Points, in no order, along strands that fork, close into loops and pass close to each other.
Points whose rows are less than 43.5 apart are linked; no others are. Some points are linked to none.
j_138: [-12 -14  29 -37  -8   8 -20  -3 -18  10 -23   3  -5   6  11  13  13 -28
   3 -21   5   4  20 -17 -28 -25]
j_611: [  9 -14  12 -12  -1  11   7  -1  24   1  13   6   6  14   1  -9   7   5
   8   0 -14   7  -2   3  -4  12]
j_638: [ -3   9  -9  16   5  29  11   7   3 -19   5   7  -6 -26  -3  17 -14   5
 -19   3  -1 -10   5   2  31  15]
j_445: [ 11  10 -15  19   8 -26   4   2  -6  10  -2  11   8   1   0   3 -11  13
   0  15  10   2  -6   9  -2  10]
j_266: [ 20  16   1  11  -6  -1   6  23 -19  -9  -3   4  -5 -16 -19   1  -1   9
  -7   3 -10  -1 -18 -15   7  -4]
j_190: [-10  15  -4  17  10 -26   5 -14  -5   5 -12   0  -7   3   2  -6  -3  20
   2   0   8   2  -5 -10  -4  -9]
j_211: [  4   0  17 -12   0 -16  -3  -2 -19  11  -7  11   8  15 -13  -3   4  -2
  21 -13  -1  11   5 -14 -24  -1]
j_731: [-10  -6  -2   1 -10  -5   1 -24  -4  -7  13   0  -1   1  19 -13   7  13
   4  -9  24   0   6  -2 -10  17]
j_989: [-11   1  25 -35 -12   7 -12   0 -29   9 -23   0  -7   0 -11  12   3 -22
  10 -24   9  15  16 -20 -36 -14]
j_779: [  5  -2  -3   2 -11  21   2  14  -5  -1  12 -11  15 -21   1   7  -7 -16
  -7   7 -16 -11  -7  15  14  17]
j_598: [  0  -2  -6   2   9  10  -2   9   0  -9  14  -3   2   1  15 -12  -7 -15
   4  13  -7  -2  -2   8  14  16]
j_604: [ -8   7 -16   5   1  -3  13 -11   2 -17   4   1   0   7   9  -8 -12  16
  -6  -9  39   8   8  16  -9  11]
j_288: [  5   9  -3  25   7   1  16   4  24   9  17  19  -3   8   9   3   7  15
 -16   1   6   6  -4   5   7  13]
j_311: [  4  -4  12   5  -5 -11  -9  -2 -26 -13 -19 -24 -12   7  -6  11  -8   8
   8 -17   6   1   6  -5   0 -18]
j_979: [-16  24 -14  17  20  19  12  18  11 -12  15  14  12 -22  -2   7 -27   8
 -30   7  21  -8 -12  19  11   3]
j_192: [ -5  -6  -5  24   8 -12  -9  -3  -3  10   6  -8   1  -9  -1  12  13   2
   8  -4  -4 -11  -3   8  15  -9]
j_605: [  2  10 -27   5  15   4   9   8  22  -5  20  18  10  -1  -3   0 -20  25
  -8   3  29   2  -1  23  -7   7]
j_91: [ -2  -3 -12   2   1  10  16 -25  35  13  28   1 -10  25  19  -3   5  -3
  -3   4  16 -10   6  -5  -1   7]
j_171: [  5 -11   6 -30 -18   1  -8 -14  -8  17  -8   7   9  15  10 -13   4 -14
   6 -13  12  13  -2  -7 -39 -14]
j_96: [-10   5   4  12  21 -11   8   3   9  -6  10  -4  -8  16   0  -3  -5  17
  -4   1  30  -2   0  20  -3  -4]
j_155: [ -2  -1  16 -25  -1  14  -6  -9  11   1   4   9   1   1  -3  -7   8 -15
  24  -5 -26   3  22 -10  -5   3]
j_545: [ -9 -12  10 -13   1   0 -21 -23  -6   6  -5  10  -2   8   7 -13   0 -15
  13   2 -10  -8   9  -4   0 -11]
j_378: [  0   8  -4  12  23  -7  12  11  12   5  12  17  -4   0   7 -10  -6  23
  -4  17  13 -10 -11   7   5  -4]
j_834: [-14 -13  11 -11   2  -8 -19 -28  -2   8 -15  -1  -6   9  17 -14  -7  -6
   3  -4   6  -1   7  -5  -9 -18]
j_491: [-14 -13  -1  -3   3   8  -6 -23  11   1  14  -5  -4   1  17  -8  -2  19
   6  -9  30  -9   8  10 -11  -1]
j_49: [  3   9  -2  20   4  23  -6  17   1   6   5   8  13 -17  -4  -1 -18  -2
 -29  19 -17  -5 -20  14  10   0]
j_947: [  0   3   5 -11 -19  -7   9  -7 -13  -2   3   6   8  -5  -8 -13  12   5
  14 -14  -2  14  -1 -22  -7  19]
j_440: [ 15  15   3  -1  -6 -17 -11  19 -19 -10  -5  13   0  -9 -22  -9  -7  11
   0  12 -14  -2 -16 -10  -8  -4]
j_287: [-25  -1 -12  -6  -8  17   7 -13  34 -19  21  -3  -7 -11   7  14  -1  10
 -10   4  -4  -6   6   1  15  34]
j_372: [  2   9   8 -22   2   7  -3  13 -14   5   1  -1   1 -13 -30   3  15 -23
  24 -11 -12   3  11 -19 -18 -28]
j_44: [  9 -15  -8  10   1   7  -6  13  -7   3  -2  -9  -4   0 -10  16  -2  -8
 -14  14  -9 -10 -11  19  15  -7]
j_456: [  9  -7  -1  -1  -6   0 -12   2   5   2   7  15   0  -3   1 -18  -3  23
  16  -6   5   1   0  -2 -15   4]
j_577: [  3   4   5  26   1 -17  -4  -3 -20   1   1  -7  -1 -15 -14  10   3   4
   5   0  -3 -13 -10   4  16  -4]
j_782: [-14 -12   5 -13  -6 -16  10 -21  14   2  -2 -15  -3   7  17   6  21  -5
   8  -1 -11  -5   2 -17   6   1]
j_82: [ 10  -8   8 -16  -4   1 -12   4 -11   0  -5  -5   4   2 -20   6   6 -16
  11  -7 -20   0   5   0  -1 -13]
j_974: [  1  -9 -15   1   7   0   5   5  -9  -9  -2  -8  -7   5  -8   6 -14  -7
 -11  17  -1  -4  -8  13  15  -1]
j_331: [-27   0 -20   3   1  26  13  -1  36  -7  24  -4  -3  -8  13  19   1  -4
 -22  17  -1 -12  -3   7  10  31]
j_487: [ -9  10  -9  12  15 -12   9  10  -9 -15  -6   7 -21  -6  -2   0 -11  29
  -6   9  22 -10   2  -1   4  -4]
j_321: [  6  -4  28 -17  -8   0 -22  10 -12  11 -18  15  -4  17   9   1   7  -3
  11 -21  11  10   9 -18 -35 -13]
j_141: [ -2   1  17 -18  -9  -5 -21  -3  -6   0 -19 -15   2   4   4  -4  18 -17
  12 -24  -9  13  16 -24 -18 -24]
j_450: [-14  11   2   6  -7  -7  21 -12  -7 -20   4 -10 -10  -6  -2   3   9  -2
  -3  -1   1   3   2  -7  16  19]
j_475: [ -6 -19  10  -2   0   5 -12 -17  15   0   3  -8  -5  13  15  -4   4   7
   7  -9  11  -1  14  11  -6  -3]
j_455: [-27  15 -14  14   3  27  15  10  29   0  20  -6   1  -7  10  28   2 -13
 -32   6   8  -3   0  24  12  27]
j_805: [-13  14   0  10  25 -23  13   6  -6 -10  -2  -1 -16   7  -7   7  -2  22
  -6   6  31  -7  -7   7   0  -9]
j_552: [  2  -7   5   4   1  16  -3  11   5   3   9 -19   6 -10   4  17   6 -25
  -9   7 -26 -11  -2   8  23   3]
j_340: [ 12   5  -2   5 -11   3   3   0   5  -2 -10 -24  -4  -5  -6  13  12 -18
   8  -3 -25   0   7  -7   9   3]
j_607: [-14   8 -12  15  13  11   6   6   2  -9  16  -4  -4 -18  -5  13  -1  10
   0   2  14 -12   0  21  14   6]
j_874: [ -4 -10 -14  16   1  -3 -15  -9  23  17   9   3   4  14   3  -1  13 -10
 -11  12  -7   2  -6  11   7  -7]
j_977: [ 12  11  14  25  -2   3   6   5 -25   5   3  -7   1 -28 -15  13  -9  -1
  -3  -6 -14 -19 -13   1  20  -1]
j_514: [ -4   0  10 -18 -14  -5  21 -10  -1  -9   1   4   3   2   7  -6  10   4
  13 -15  -3   7   6 -21  -1  27]
j_150: [ 13 -10  -6   7  11 -16  -8   2   0  14 -12  -3   5  16  10  18  12  -9
  16  -6  -9  -1  16  -9   8  -7]
j_716: [-11   7  -9  15  10  16  16   0   7   0   6 -11  -4 -13   8  18  -1  -4
  -2   8  -1  -8   6  15  18   8]
j_902: [ 17 -13  -4  15   4 -15   5  12   3  22   6  11   5   7   5   9  15   7
  11   4  -2  -6 -11   0   7   0]
j_217: [-16  20 -28   9   8  -2  15 -10   9  -3  -1   9  -4  -9 -16   5  -7  20
 -13   5  28   7   7  19   2   5]
j_463: [ -8 -23   7 -17 -11  10 -21 -23   2   0  -4   2  -7   1   1  -5  -3  -4
   5  -2 -16  -7  14   1  -7   1]
j_512: [  5   8   0   5  26 -21   0  11   7   9  -3  -2   8  -8   0  -2 -10  16
  -5  29   0 -14 -20   1   1 -27]
j_383: [ -6   4 -18  15  12   8   4 -14  32  14  27   1   3   6   3   1   2   9
  -1   2  18  -4  -1  22  -3   8]
j_999: [ -6   8 -23   9  14   7  13   4  22  -3  16  19   2   6  -2   0 -15  13
 -25  11  26  -1 -14  18   4  10]
j_707: [ -1   6   3 -22 -15   6   4   0 -18  -1 -19  -7  -9  -4 -24  -5   5 -11
  13 -17 -11  12   0 -32 -13  -8]
j_648: [ 13   7   0  -5 -16  16   3  28 -16  -4   5  19   1  -6 -20  -3   6 -23
  -1  11 -20   4   1  -4  -2  10]
j_415: [ -1  20  -7  19   2   2  11   4  -2 -23  11  20   6 -18  -2  -2 -11   5
 -19   6   8   7  -6   6  21  15]
j_64: [ -7   6 -10  15   4  -3  13   0  -6 -15 -14   0 -25   2  -5   6  -5  24
  -2   0  12  -2   7   1  10   4]
j_559: [ 13 -19   6 -20  -1   1  -1  -2  19  14   8  10  11  22  -4  -7   5  -8
  16  -9 -10   8   6   4 -16  -6]
j_302: [-12  13 -26  11  12  -3   3 -20  18  17  14  13   0   1  -1 -11  -3  17
  -2  10  23 -10  -4  19 -11  -1]
j_562: [  1   4  19  -1   4 -31 -27   0 -28  -5  -8 -10   4  -3  -7  -1 -14  14
  11  -4   4  -7  -7  -4 -11 -20]
j_84: [ 13   2   6   2   2   4   1  15  -7  -7  13   7  10   9  -3  -2  -6 -26
  -3  14 -15   4  -2  14  10  21]
j_832: [  9  13   1  -3 -16   7  12   7  -4 -23   5   9   3 -11 -14   0  -5  -6
 -16  -3 -13  11   5  -3  16  25]
j_848: [  5  -9   3 -16 -13   3   7 -12  -1  10   3  -2   0  16  31 -13   7  -2
  17 -16  22  -1   8 -19 -21   8]
j_788: [ 20   6  16  11  -5  11  -2  11 -19   4   1  -3   8 -20 -17  17  -2 -17
   3  -1 -23 -21  -8   3  16   0]
j_831: [-13  -2   6   8   4  24  13  11  11   7   7 -17  12  -9  10   9   3 -18
 -25  11 -16  -9 -11  11  24   0]
j_214: [ -3 -10   0  10  -2   3 -12  -5 -11 -16   0 -20 -16  -3  -4   9  -5  -2
   5  -5  -1  -8  12  14   9   2]
j_893: [-16  19 -15  26  17  17  -3  15  10  -4  24   5  -2 -14  -4  11   1   3
 -12   5  23  -9  -2  30   8  13]
j_583: [  2  -5 -17   1  -5  -4  -1  -1  -3  -1  -6  -4   0 -10 -18   4  -7  21
  -1   4  -1   1 -12  12  -1 -12]
j_695: [  3 -14 -12  -3  12  15 -11   2   5   2  12   4   8   3   5 -17  -7 -14
   2  17 -12  -7 -11   9   4   1]
j_420: [  5   1 -17  -7   4   6  14  -2  17 -16  11   3   9  -1   5  -8 -13  20
  -3  -2  25  12   2  13   2   9]
j_356: [  9  -1  -9   0   5 -25  -2  -2 -14  12  -5  18  11   5  -3  -3 -17   6
   5  15   3  -4  -7   3  -4   4]
j_665: [-10   9 -30   5   4   1  12  -3  12  -8   5  13   1 -12 -10  -2  -4  13
 -23  14  14   4 -10  13   8   5]
j_493: [ -1  -8  -7  15   9   3   2   1  19  15   5   5   0  11   6   2   5 -14
 -23  20 -14   1 -14   7  13  -3]
j_990: [ -6   5  -8  15  22  23  10   2  24   5   5   1  -1  -8   9   2 -13   1
  -7  10  -7   2  -3  13  14   8]
j_667: [  9   7  11  13  16 -16   2  12  -3  -6   8  -6   9  -3  -1   5  -8   6
   3   4   5   0 -10  20   7  -5]
j_540: [  3   9   1  22  -2   5  10  23  -7  15  -7  -6   6 -16  -2   6   8  -9
 -13   9 -15  -5 -13   2  15 -11]
j_286: [  6   5  -2   1  -4   2  14  12   2   3 -10 -14   3  -5   6   6  15 -17
   9   6 -18   4   1  -8   9  10]
j_677: [  4  13   2  15  -9  -1   1  -2  -3 -19   7  10   5  -6 -12  -9  -5   7
 -17   4  -3  10  -5  12  13  14]
j_773: [ -5   3  -5  -2  -8 -11  -8 -11 -14   1 -12  -1  -5   9  20 -12 -15  17
  -2  -6  38  10   3   3 -27   1]
j_244: [ -4  -1  -4  -4 -17   2   1  -5 -12 -15  -4 -20  -9 -11  -9 -10  13   2
   4  -8  -5   0  -2 -14   3  -5]
j_306: [  9   5  -7 -13 -14   7   2  16 -25  -9  -2  13   0 -19 -22  -4   3 -10
  11  -3  -8   2  -1 -15  -5  10]
j_590: [  2  -6  -5 -24 -21   6   0  -8  -5  -6 -16  -1  -1  -1 -10 -12  -3   8
  -2  -2  -5  14   1  -3 -13   1]
j_428: [  3   5 -10   1   9  10  17 -14  28  -3  25   5  -2  17  24  -9 -11  -2
   2   8  18   2  13  -1   0  18]
j_714: [  7  -8   9   5  -6  -5 -15  -6 -14  -7  -8 -23  -6   5 -12   8   0  -7
  11 -12  -8  -3   6   6   6 -13]
j_3: [ -1 -16  22 -35 -15  13  -9  -1   5  10  -3  10  -2   8  -5  -2  15 -10
  16 -17  -3   2  19 -11 -35  -9]
j_873: [ -4  -3  18 -16  -6   7  12  -7  -4 -11   9  -1   0 -12  -6  -1   9 -10
  13  -2 -20  -6  -2 -12  12  12]
j_737: [  2 -17  12 -28 -12  -4   4  -9   0  14  -4  -9  10  16  23  -5  14 -10
  25 -23  12   6   4 -23 -21  -1]
j_828: [ -9 -14 -12   1   1  29  -5   5  11 -12  16 -11   2  -7  -7  15 -10   0
 -22  12  -8  -4 -11  17  17  17]
j_992: [  4   2  -8  -3   9  -3  10 -12   7   8  -9   5   0  11  13 -15 -14  11
   7   3  12   7   6   0  -5  -1]
j_696: [  5  -7  -3  -1   1  23   5   1  35  -2  28  11   6   9  11 -13   0   3
  -1   3  -7  -1  -2  -6   5  22]
j_660: [ -8   8  -5  11 -10  17  21   2  10   2   4  -9   4 -21   2   9   1 -12
 -31  10 -13   0 -10   9  23  15]
j_457: [ -2   7  -8  11  13   3   4  -8  15   5 -11   1  -3   1   5  -8  -9   1
   1   9  -8   6   7   8   8   1]
j_829: [  8  -9  21  -5  -7  -4 -23  -3  -8   9  -8   7  -3  16  20 -14   4   7
  11 -17  11   0   7  -9 -26 -10]
j_76: [-22  18 -17  17   5  22   6   3  24  -5  26   1  -3  -1  -2  10   9  -8
 -25   2  16  -3   1  26   7  20]
j_811: [ 20  -3  11  -5   1   5  -7   8 -16   2   3 -11   1 -10 -30  11  -2 -19
   9  -4 -18 -13  -4  -2  10 -20]
j_760: [-15  10 -10   5   6  -8  26 -17   0 -10   7  -5   2  -5  12  -4   1   3
   3   3  11   5   4  -4   8  17]
j_656: [-10  -9   1   2  10 -19  -5  -8  -5   2 -15 -13  -4  -1  -6   4  14   9
   5  -5  -3  -4  -8  -8  12 -33]
j_790: [  9  -4   7   3   0  12 -15   9   3   9   3  -9   9  -5 -11  13   4 -29
  -5   3 -32  -2  -2   9  17  -8]
j_122: [  4  -8 -10   4  -1  -7  16  -5  18  12  12  -3   3  18  23   2  17 -21
   0  12  -5  -5   5  -5  10  16]
j_569: [ 10 -10  -8  -9  -4  -5   7   2   7   8  10  -6   6  16  19  -6  11 -15
  18   0  -6  -1  10 -11  -5  10]
j_261: [ 17   4  -5   4   6 -15 -22  16  -8  -3 -14  -7  -2   4 -15  -4  -7  -5
  -1  11 -16   2  -3  -1  -4 -23]
j_489: [-12  16 -16  14  14 -18  -3 -19   1  12   0   4  -8  -1   4  -7  -5  14
   5  10  15  -8   3   8  -7  -9]
j_926: [  8   0   7  -3 -10 -15 -13   2  -9  -3 -20   2  -4  -6 -15  -9 -11  32
   7  -6   0   2  -6 -10 -20 -11]
j_69: [  2  -7 -15   2   7   8   1  -2  14  -6  20  -3  -2  11  24 -18  -5  -7
   6   6  13  -4   7   1   0  14]
j_179: [  2  23  -7  18  11   4   6  17   2 -17  12  25  16 -24   1  -3 -23   8
 -27  15  14   2  -8   8  15   6]
j_68: [-17  -1   5   2  -4  11  13  -1  20 -25  23  -3  -7 -15   7   6   9   9
  -9  -1  -2  -7   5  -1  19  28]
j_735: [  8  13  -6  13 -22  21  14   5  -9  -5   6  -4   7 -28  -8  14  -6 -16
 -36   1 -12  -7  -6   2  25  14]
j_361: [ 10  10   5  -5  -5 -13  -7   4  -6  -4   2  14  11   1 -21 -15  -4   9
  -2   4  -9  12 -12  -1 -10   0]
j_6: [  2   8  -9  22  14  -1   9  12   5  27  -3   0  13 -11  16   4   6 -13
  -4  11  -3  -6 -11   7  15  -9]
j_83: [ 16 -12  -1  -6   1  -7  -4   1  12  18  -2   4   4  24  22   9  13  -9
  22  -5  -9   1  20 -13  -5   1]
j_412: [ -1  -3  27 -25 -17  14 -15   1 -11   7 -13  20  -8   6  -6  -7   6   0
   6 -16   6  13  13  -9 -37  -8]
j_776: [ -4  -8  -4  -7  -9 -14 -13 -20   8   3  -7 -16   7   7   9  -4  18 -11
   6 -12  -4  12   8   0  -7 -13]
j_227: [ -2   9   6  -5   0  -3   5  -5 -15  -9 -22  -1 -16   4   3 -15  -5   2
   8  -1  -4  10   4 -20  -1  -6]
j_492: [ 10   9  -4  10 -16  10  12  15 -20 -11   1  11   9 -17  -6  11 -10 -11
 -23   4  -9   2  -3   1  19  24]
j_509: [  1  -1  11  -8 -10   4  -3   4 -14 -23   2 -25  -4  -5  -3 -19   9 -12
   9  -8  -4   3   1  -9  -2  -7]
j_842: [  0   7  11  11  -2  -3  25   0  -7 -19   5  -8  -5 -14  -5  17   0   7
  -8  -7   0  -2  -1   0  24  22]
j_292: [ 13  -7 -19   5  -1  13  -1   9   8  -4   3  19   0  -2   7  -9  -5  19
  10   1   0  -1   6  -1   2  14]
j_115: [  3   5  -5   7  -3   3  21   7  18   5   1  -5   3  -1  15   6  11 -15
  -5   9 -11   5   3  -4  12  21]
j_255: [  1  -2  -5  -5   0 -15   1 -12 -11  13 -18   3   2  10  15 -11  -9   9
   8  -8  21   5   1  -9 -23  -3]
j_522: [ -3  -9  18 -33 -14  15  -8  -9  12   4   7  10   2   8   6 -10   5 -15
  21 -10 -10  -3  21  -8 -21  11]
j_872: [ 11  15  -9  14   3   0  11   7 -14 -10 -10  11   2 -20 -15   9 -23  23
  -4   4   3  -2   1   1  15   6]
j_765: [  7   0   5  -6  11 -11 -11   4   5  10   0  10   5  -2   6 -22   2   4
  16   8  -7 -10  -7 -12 -10 -19]
j_337: [  4 -13   0  19   7 -18  -6   1   7  17   1   3   6  14   6  17  14   3
  10  -2 -11  -3   3   4  13  -4]
j_426: [  7   5   0 -11 -16   9   7  -6 -17 -10 -14 -10 -17 -13 -22   0   5  -7
   7 -11 -20  -1   5 -22   3  -6]
j_851: [ -2   3  13   6   6 -27 -13  -6 -25  -2  -1  -2   2  -8 -12  -1  -9  15
  14   3  -7 -10 -10  -3   3  -6]
j_866: [  2 -10  -8   2  11 -21 -25   5  -5  -3  -2  -7  -3  14   7  -5 -10   3
  -6  18   9  -9  -6  12  -2 -21]
j_608: [  6  16  -8  25   7 -15  15  -1   3  12   7  19   1   6   5   1  -2   7
  -7  10  10   6  -2   9   8  19]
j_924: [ 10   4  -8   2   0 -16 -12   1  -2   1 -15  -7   0 -10 -16  -2 -10  30
   5   5  -1   3  -8   2 -12 -17]
j_881: [ -2  -8  18 -20  -5  -8 -23   1 -34   2 -23 -10  -7   2  -9   5  -1  -2
   9 -20   3  -7  -2 -20 -13 -34]
j_61: [ -5  -5   9 -27  -5 -11   5  -3 -16  16  -9   7   6  11  -5   4  11 -15
  27 -12  -4   6  13 -22 -18   9]
j_333: [ 14  -1 -10   5  -5  11   0  14 -10  -7  -1  16   0 -12  -5   5  -9  19
   8   4  -2  -4   3   4   9  16]
j_243: [  7   0  10 -11  17 -10  -9  11 -14   7 -10   4   2   1   2 -14   3  -8
  24  -4 -10  -3  -1 -16  -9 -24]
j_429: [ -4   2   6  19  17 -12   6  -4   6  -1   8  -9  -2  12   3   5   0   1
   4   1  14  -1   0  22   7   4]
j_880: [  9  -1   1 -13  -5   8   0  17  -2  -1  10  12   2  10  -7  -7   6 -27
   6  11 -18   2   7   3  -9  11]
j_103: [  4  16   3  18  24 -15   2  22   3  21   2  -2  17 -15   1  12  -6  14
  -8  17  -2 -15 -16  15  10 -23]
j_917: [ -8  10   0  17   7  27  16  20  14   8   6  20  18  -5   8  12 -23   3
 -33   9   4   4 -14  26  11  12]
j_839: [-10  -6  11   2  -6  11   3  -4  17 -15  29  -5   1  -4  11  -6  15  -3
  -1   7 -12  -7  -5   7  15  24]
j_564: [ -3   1  21 -13  -5 -20 -17  -2 -25   8 -18  10   7  11  -7  -7  -4   7
   4 -13  16  13 -10 -21 -28  -8]
j_697: [  1   1  19 -16  12 -13 -14   8 -13   2 -18  -3  -1   5   3  -3  18 -16
  21 -17  -9   4   7 -30  -4 -27]
j_861: [ -2  -2   3  -9 -10 -14 -17 -10  -3   0 -14 -24  -1   9  13   4  18 -21
  10 -17  -8   9  15 -19  -1 -16]
j_263: [  7  -2  -1  16  -8   8   6  -2  31   7  26  14   4   7   4  -6   7  13
 -10   0   3   4  -7   3   4  20]
j_314: [  4   4   6  -5  -1  10  18   4  -9 -12 -18  -1 -14   0 -14  -3   3   1
   5   0 -19   5   3 -20   9   4]
j_199: [-15 -18 -11  -7  -5   8   8 -17  22  -2   8  -6 -13   7   7  -3   7   7
  -4   5   2  -2   3  -1   6   9]
j_339: [  6  13  17  25  -4   9  15   5 -12  -5   3 -10  -3 -17  -6  24  -6  -1
 -10  -8 -11 -11  -1   4  27  12]
j_265: [ -4   4  10 -18  -8   2   6  -1 -19  -3 -26  -7 -14   1   1 -11   3   4
   9 -15   3  13   0 -28 -12  -4]
j_783: [ 14  19  -2  24   4   4  18  15  -7  -3 -12   2  -7 -13 -10  14 -19  15
 -17   6  -4  -1  -5   9  17   4]
j_207: [ -7 -14   6 -16  -8  15 -14 -24  26   3  -1  -8  -1   9  17  -5  -2   1
   8  -7  -6   0  17   3 -10   5]
j_93: [ -2  -7 -11   5 -16  16  -4 -11   0 -16  11 -10  -4 -10 -15   8  -7  -3
 -18  10 -14  -5   2   8  18  20]
j_938: [ -6 -17   8  -3  12 -21   3  -5  -2   5  -9  -4   3  15  -3   5  15  -7
  -1  -6  -9  -1  -6 -10  17 -24]
j_877: [-13   8  -6   7  -2 -10   2 -10  -8 -11  -6 -12 -11   7   5  -4  -4  21
  -4  -6  36  10   6   8 -17   0]
j_482: [ -5  -6   3 -26 -15  -9  16 -14  21   0  -3  -5  -5  12  11   4  13  -9
   7   7 -20  -4  12 -20  -1  22]
j_993: [ -4 -23  16 -29 -11  11 -21  -6  -2   7 -24  -4  -5   9  20   5   8 -11
   4 -19   1  -3  15  -8 -20 -20]
j_299: [ -1   7   0  15   2 -12   4   7 -13 -15 -18 -18 -18   3  -8   7  -6  16
   1  -5  13   9   3   0   0 -10]
j_997: [ -6  -5 -12   5 -10  13  -9  -9   3 -15   6 -23  -6  -8  -2  11   1   0
  -4   3  -4   0  11  17   4  14]
j_181: [ -7  -9 -16  -1   4  -6   1 -15   7   7  -1 -10   1   1  -8   5   1  17
  -1   3   8   0  -6  23  -3  -9]
j_741: [ 19   1  -4  15   1  -7 -13  15 -11   0 -17  -4  -6  -5 -16  12 -13  -1
 -15  17 -16  -6  -9  11   9 -14]
j_623: [ 13  16  -7  27  10   2   1  15  -6   1  -7  -8  -1 -10  -6  18 -23   4
 -11  15  -7  -9  -5  17  13  -8]
j_425: [ -4  -2  21 -24  -5  -5 -10  -2 -31  -1 -31 -12  -4   4 -10   4  -3 -19
  -1 -22   4   6   5 -19 -22 -24]
j_536: [  6  -2  27 -17  -1 -21 -26   8 -15  19 -20  12   5  24   1  -1   0   0
  10 -20  18  13  -5 -26 -36 -22]
j_837: [-10 -10   1  -5   8 -18  16 -12  -2   8  -8  -8  -3  12   9   6  15 -11
   2   4  -4  -3  -3 -14  11  -6]
j_887: [ -1   8  11 -24  -9   3   3   3 -20   4 -10  -7  -6  -3 -29   6  16 -27
  14 -15 -12  12  14 -27 -24 -17]
j_191: [  5 -12 -13   6   2 -13 -15 -14  23  16   6  -7   7  18  14  -4  19 -15
   3   1  -5   8   5  -1   0 -12]
j_242: [  1   0  17 -14   4 -26 -30  -2 -27  -3 -20 -12   8   4  -6  -1  -8  -2
   9 -12   4  -2   1  -9 -15 -37]
j_53: [  1 -20  13 -30 -11   8 -12   6  -6  -1  -8   2  -4  11 -17   5   6  -8
  11  -9 -10   2  15  -2 -19  -7]
j_351: [ 10 -14  -6  -8   7 -20 -16  11 -10  -1 -12  -7   4  17  -7  -1  -9 -10
   1   9  -2   3   0  10  -6 -22]
j_342: [  4   7  19  -9   0 -16 -25   3 -13   2 -20  11  -8  -1  -1 -17 -13  21
  12   3  -1  -5  -1 -19 -24 -20]
j_119: [ -6  -6  23  -8   3 -15 -21 -29  -4  17 -15  -2   5  10  29  -6  -1  -2
   0 -19  21   5   5  -3 -12 -25]
j_901: [ 15 -23   0 -18   9 -12  -7   6  10  17   2   1  19   9  -4  -1  15  -8
  18 -10 -10   4  -1   0  -3 -21]
j_312: [  3 -17  12 -27 -15  -7 -11 -17 -15  23  -6   7   9  21  14   4  13 -14
  15 -23  15   6   5 -22 -30  -7]
j_642: [ 13   4  -1  11  -8   9   8  26  -6   2  -3   6   1 -16 -10  -1   8   0
 -10   8 -17  -4 -18  -4   8  -4]
j_657: [  2   2  -7  15   4  10   0  12   7   4   3  13   2   1   1  -5  -8   1
 -28  20 -10   6 -17  14  12   3]
j_571: [  6   6  -2   3  22 -14   6   5   8   7   5  11   4  -5   5 -14  -3  13
   3  15   1  -9 -20   1  -5 -12]
j_802: [ 9  5  5 10 -5 -6  4  7  3 -7  3  8  1  6 -7 -7  3  7 -5  3 -4 20 -7  4
  5  6]
j_465: [  3  -7 -13 -14 -12  11  -7  -5  10 -10  -3   1  -6   8  -1 -18 -10   7
  -6  -2   2  16   5   6 -16  10]
j_152: [  3  -9  -6 -13 -15  14  -4   4  12 -12  -8  -6 -18  17   7  -5  -6  -7
  -3   2  -9  10  14  -3  -4  13]
j_399: [-12  12 -11  10  21  31  16  18  20  -1  13  16  11 -16  -4  18 -17  11
 -30   7  16  -2 -11  25  16  12]
j_533: [ -2   4  -8  -5 -12  -5   6   4 -26   2  -7  12   3 -10 -14  -6   7   2
  14  -7  -3   2  -4 -24   0  16]
j_406: [-19  -9 -20   3  13   4   2 -19  25  14  14  -5   2   1  -2   6  10   6
  -4   2  12  -4  -7  24   5  -3]
j_618: [-12   6  -2  14  13 -31  -7 -14  -5   6 -18 -10 -11   5   3   1   8   8
   2  -2  11   1  -4 -13  -1 -25]
j_809: [ -7  -9  -4   7   7  -8 -17  -8  -3  -3  -2  -2 -11  21  12  -9  -8   0
  -6  13   9  -6   4  12  -3 -10]
j_212: [  4   6  -9  16  -1  16  10  20  -6  -4  15 -16  14 -26  -2   6  -7  -6
 -14   5  -2  -6 -17  21  14   0]
j_270: [  3   1  -2 -26 -20   3  -7 -11  -8   5 -17   1   6   4   2 -22   1  -3
   3 -10   8  20   3  -5 -32  -6]
j_153: [  4  -7   9  -4  -4  13   2   2  16  -9   4   5   3   3  -7  -6   2   0
  -2   5 -16  10  -5   6   7   8]
j_504: [  5 -19  11  -6   0   2 -18  -4   6   3  -2   1  -1  11   7  -6  -3  19
  15  -9   7   1   9   7 -13  -9]
j_466: [ -1  -6   8  -7 -17  -4  13 -11  -1  -3  10   3  -2  10  23 -11  14   5
  16 -12  16  -1   8 -20 -14  22]
j_228: [-13   5  -1  11   3  26  20  14  13 -22  17   9  -1 -16   0  13   1   8
 -20   1   3  -7   1   4  26  25]
j_233: [ -2  -2   9 -12  -2  -6  -5  -3  -8 -11   8  -2   6   6   4 -25   8 -19
   7  -1  -2   5  -5  -5  -8   0]

A piece is all that can be reached along the links. How many separate loops has the piece of each point below (a circle has one, a figure eight two, a Y none), and how many tips (points with one link)?
j_716 -> loops 0, tips 3
j_44 -> loops 0, tips 14
j_924 -> loops 0, tips 2
j_378 -> loops 0, tips 3
j_979 -> loops 0, tips 6
j_233 -> loops 1, tips 2

A tip is a point with one link. Name the tips that can be reached along the links from each point below, in the order of the rows.
j_657 -> j_378, j_49, j_103
j_228 -> j_638, j_217, j_839
j_314 -> j_372, j_233
j_924 -> j_482, j_342

How many points has the smallest loop of links through each point below? Write none if it is on no loop.
j_707 -> 5
j_287 -> none
j_697 -> none
j_333 -> none
